Each scene shows the same named points in several views. A view is turned or mirrored, and shifted as a whole, has a little noise and may leave points out.

Scene 1
View 1
Z751: [-24 -11 -26   7 -10   9 -15   4 -35 -12 -10]
Z243: [ -2  38  22  -5 -16 -16 -19   1  34  27  22]
Z687: [ -4  -8 -16  -7   1  15   1  17 -15  -4 -11]
Z797: [-16  -2 -20   5  -9   3 -10   3 -24  -6  -6]
Z886: [-27 -28 -28   2  -7  21 -12  17 -32 -21 -15]
Z941: [ -8  13 -10   0  -7  -3  -9   1  -9   6   2]
Z183: [ -9 -12 -14  -6  -2  17  -3  19 -12  -6  -8]
Z531: [  4   9 -16  -7   3   3   6   5 -17   4  -9]
Z11: [ -4  -1 -15  -6   1   9   0  12 -15  -2  -8]
Z623: [-13   6 -11   1 -10   1 -13   4 -10   2   1]
Z148: [-21  -5  -8   1 -12   7 -19  11  -6  -3   1]
Z420: [-40  -4 -12  14 -25  -1 -38   0 -17  -7   5]
View 2
Z420: [ 19 -15  22 -35  17   4  -2   1   6  14  14]
Z183: [-15   0   7  -4  -6 -14  12  22   3   3  14]
Z243: [ 18  -9   2 -26 -22   7 -10  16  44 -14 -55]
Z886: [ -8  -4  18 -13  16 -10  11   5 -15  17  44]
Z11: [-16  -1   5  -1  -9  -7   6  11   5   0   8]
Z751: [ -6  -8  16 -12  10  -3   4   1  -6  10  29]
Z623: [ -2  -8   9 -13  -5   2   0   7  11   0   0]
Z687: [-18  -1   6   1  -9 -13  11  16   1   1  13]
Z148: [  5  -5  14 -21   1  -7   7  17  10   5   7]
Z941: [ -4  -8   6 -12  -9   5  -5   2  14  -4  -7]
View 3
Z243: [-19 -17 -33   3  39  46 -24 -10   7 -20   4]
Z751: [  0  -7  10  -9 -22  -7  21   1   3  12 -12]
Z941: [-12 -10  -8   7   0  17   3  -3   8   0  -5]
Z531: [-15  -1 -11  25 -18   6   5 -11   7   0  -2]
Z797: [ -5  -7   3  -1 -17   0  15  -1   6   7  -9]
Z148: [  0  -4 -10 -16  -4   4   7  -6  -4  -1  -7]
Z687: [ -7   6 -13   8 -25  -8   9 -12  -4   0  -3]
Z623: [-8 -8 -7  0 -3 10  5 -5  6  0 -7]
Z886: [  7   5   2 -17 -35 -22  23  -5  -8  11 -11]
Z11: [-10   3 -12  11 -20  -1   9 -10   0   0  -3]
View 4
Z886: [-23  -1  21  -8 -29  14  10  15  13  -1 -25]
Z751: [-16  -2  24 -11 -15   4  13   0  14   1 -12]
Z11: [-17 -14  14  11 -14  -5   1  -7  -8  -4 -13]
Z623: [ -6 -15  15   8  -8 -10   2  -8   0   2   5]
Z687: [-22 -14  13  12 -17  -1  -1  -1  -9  -6 -20]
Z531: [-18 -15  15  13  -4 -12   0 -21 -10  -6 -14]
Z797: [-12  -6  21  -1 -10  -4   8  -7   9   1  -7]
Z183: [-17 -18   9  19 -21   0  -7   3 -14  -5 -14]
Z420: [  5  -3  23  -8 -13   3  12  11  25  14  19]
Z941: [ -9 -14  16   7  -7  -9   1 -10   0   1   1]
View 5
Z148: [ -7   2  -7  -5 -29   6  -1  -3  -1  21 -11]
Z531: [  0 -16  11   8  -9 -13  -5   8 -14   8 -13]
Z623: [ -4   0   5   3 -20   1   4  -4  -3  12 -14]
Z183: [-11 -14 -12  -1 -20  -5 -12  10 -11  20  -9]
Z11: [ -7 -14   0   3 -13  -8  -7   7 -11  16 -11]
Z797: [-19  -3  -1   6 -10   3  -3  -6  -7  14 -18]
Z243: [ 43  16  32  -1 -49  -3  33  -2  10   3   3]
Z886: [-37 -12 -28  -1 -11   5 -21  -1 -12  28 -17]
Z420: [-20  18 -11  -2 -26  23   8 -24   6  20 -19]

Which points are out of place in each view (at most two, in the order of its rows)? Write none if all are in place.
view 1: none
view 2: Z886
view 3: none
view 4: Z183, Z941
view 5: none
